Each row is a point on a tangle of strands that fork, close into loops and nearly touch. The rows are in no order.
(in the rows, 128 means zero)
Two points are linked if the straight distance between their rows is under 47.4.
k608: [167 169 171 110 145 149 116 148 116]
k164: [ 92 120 116 100 129 156 148  97 119]
k712: [109 144 120  87 156 186 174 130 113]
k667: [151  81 158 141 114  46  91 131  98]
k297: [174 112  87 163 132  90 114 167 121]
k261: [164  97 142 139 130  45 112 192 105]
k168: [ 86 108 117 116 149 162 148 142 114]
k262: [ 66 115 144 123  98 125 149  78 124]
k116: [165  82 143 150 155 130 169 177 166]
k469: [ 76 166 125 167 110 126 152 137 165]
k208: [140 150  97 104 177 155 109 148 117]
k740: [135 160 104  91 139 170 140 104 121]
k130: [150 125 148 122 168  91  90 154 106]
k333: [143 119 166 119 114  92  71  76 125]
k989: [ 54 168 135 149 128 126 152 127 145]
k454: [132 141 133 163 126 134 151 145 199]
k851: [155  78 124 159 133 140 163 170 142]
k671: [ 71 136 142 102 150 160 168 121 122]
k365: [119 155 117  88 126 169 171  93 119]
k55: [163 156 138 105 196 135 103 174 111]
k127: [149 175 141 105  87 133 111  64 135]
k248: [157 100  83 159 125 115 118 152 118]
k9: [135 131 109 128 141 113  82 121 121]
k904: [141 132 134 157 140 128 145 140 214]
k862: [160 173 137 104 149 155 110 130 127]
k848: [147 136 172 112 106 108  82  72 130]
k680: [ 96  84 125 151  81 130 137 102 132]
k70: [138 166 123  97  99 141 123  60 130]
k27: [142 132 120 130 155 104  81 136 114]
k933: [151 172 165 111  79 124 106  65 137]
k441: [133 112 109 150  85  86  67  75 128]
k553: [150 209 125 114 110 177 143 134 111]
k821: [147  96  95 164  77  92  85  87 132]
k845: [156  78 147 130 124  42 114 181  93]
k419: [ 53 157 149 128 137 132 158 119 135]
k364: [119 143 112  90 105 147 141  59 124]
k436: [ 95 160 121 172 107 132 154 141 180]
k90: [123 116  93 124 127 134 101 106 117]
k787: [156  60 143 117 118  42 115 162  80]
k194: [153  74 158 121 128  57  99 136  88]
k43: [110 131 145 168 129 144 154 174 165]
k945: [ 85 129 141 161 124 142 150 162 151]
k98: [115 137 104  90 163 178 148 135 113]
k309: [128 136  94 101 164 162 118 135 115]
k820: [154 195 120 104 127 176 142 129 119]
k611: [150 151 110 109 187 140 102 161 111]
k379: [ 73 124 140 143 131 144 152 151 135]
k514: [133 113 147 165 138 144 163 185 163]
k421: [105  95 108 139 138 155 143 159 113]
k420: [ 73 102 141 145  80 120 143  88 132]
k756: [148 173 113  95 147 164 121 121 125]
k554: [148 108 150 159 154 137 161 180 182]
k782: [134  84 112 159 128 143 151 163 121]
k618: [100 130 118  95 100 140 148  47 122]
k404: [174 153 174 108 166 145 120 164 107]
k881: [118 158 117 166 124 139 157 155 192]
k437: [167 116 121 151 139  57 109 196 114]
k115: [100 106 102 117 125 149 128 106 114]
k962: [157 146 185 110  84 119  98  67 129]
k959: [129  90  93 151  86 119 106  94 125]
k529: [100 135 124  87 132 161 165  90 116]
k391: [145  89  89 154 132 136 133 159 115]
k209: [134 119 141 134 101  82  59  70 131]
k633: [ 79 120 128 104 101 133 153  61 121]
k91: [107  85 106 148  83 127 124  92 124]
k720: [186 115  97 157 134  70 118 187 125]
k878: [169 158 161 102 187 142 116 174 109]
k500: [ 72 116 132 125 141 155 152 142 120]

A piece is two or more points that can be reached from each other along the links. Count, over all rows, the pieces, the separate loops (a circle has one, a figure eight two, a Y none), the forks (points with three links) and the tips (points with one).
pieces => 4
loops => 2
forks => 3
tips => 7

A fork is a point with three links, a tip a point with one. Leave the first point through the second and follow the links. Name the first fork or tip that comes.
k297 / k720 => k667
k261 / k437 => k782
k55 / k878 => k756
k469 / k436 => k904
k208 / k309 => k712
k881 / k436 => k419
k116 / k554 => k500
k90 / k9 => k130

Name the points in between on the shortest way along the links from the first point to the second, in order.
k420 / k209 => k680 > k91 > k959 > k821 > k441
k127 / k633 => k70 > k364 > k618
k611 / k756 => k55 > k878 > k404 > k608 > k862
k9 / k740 => k90 > k115 > k164 > k529 > k365
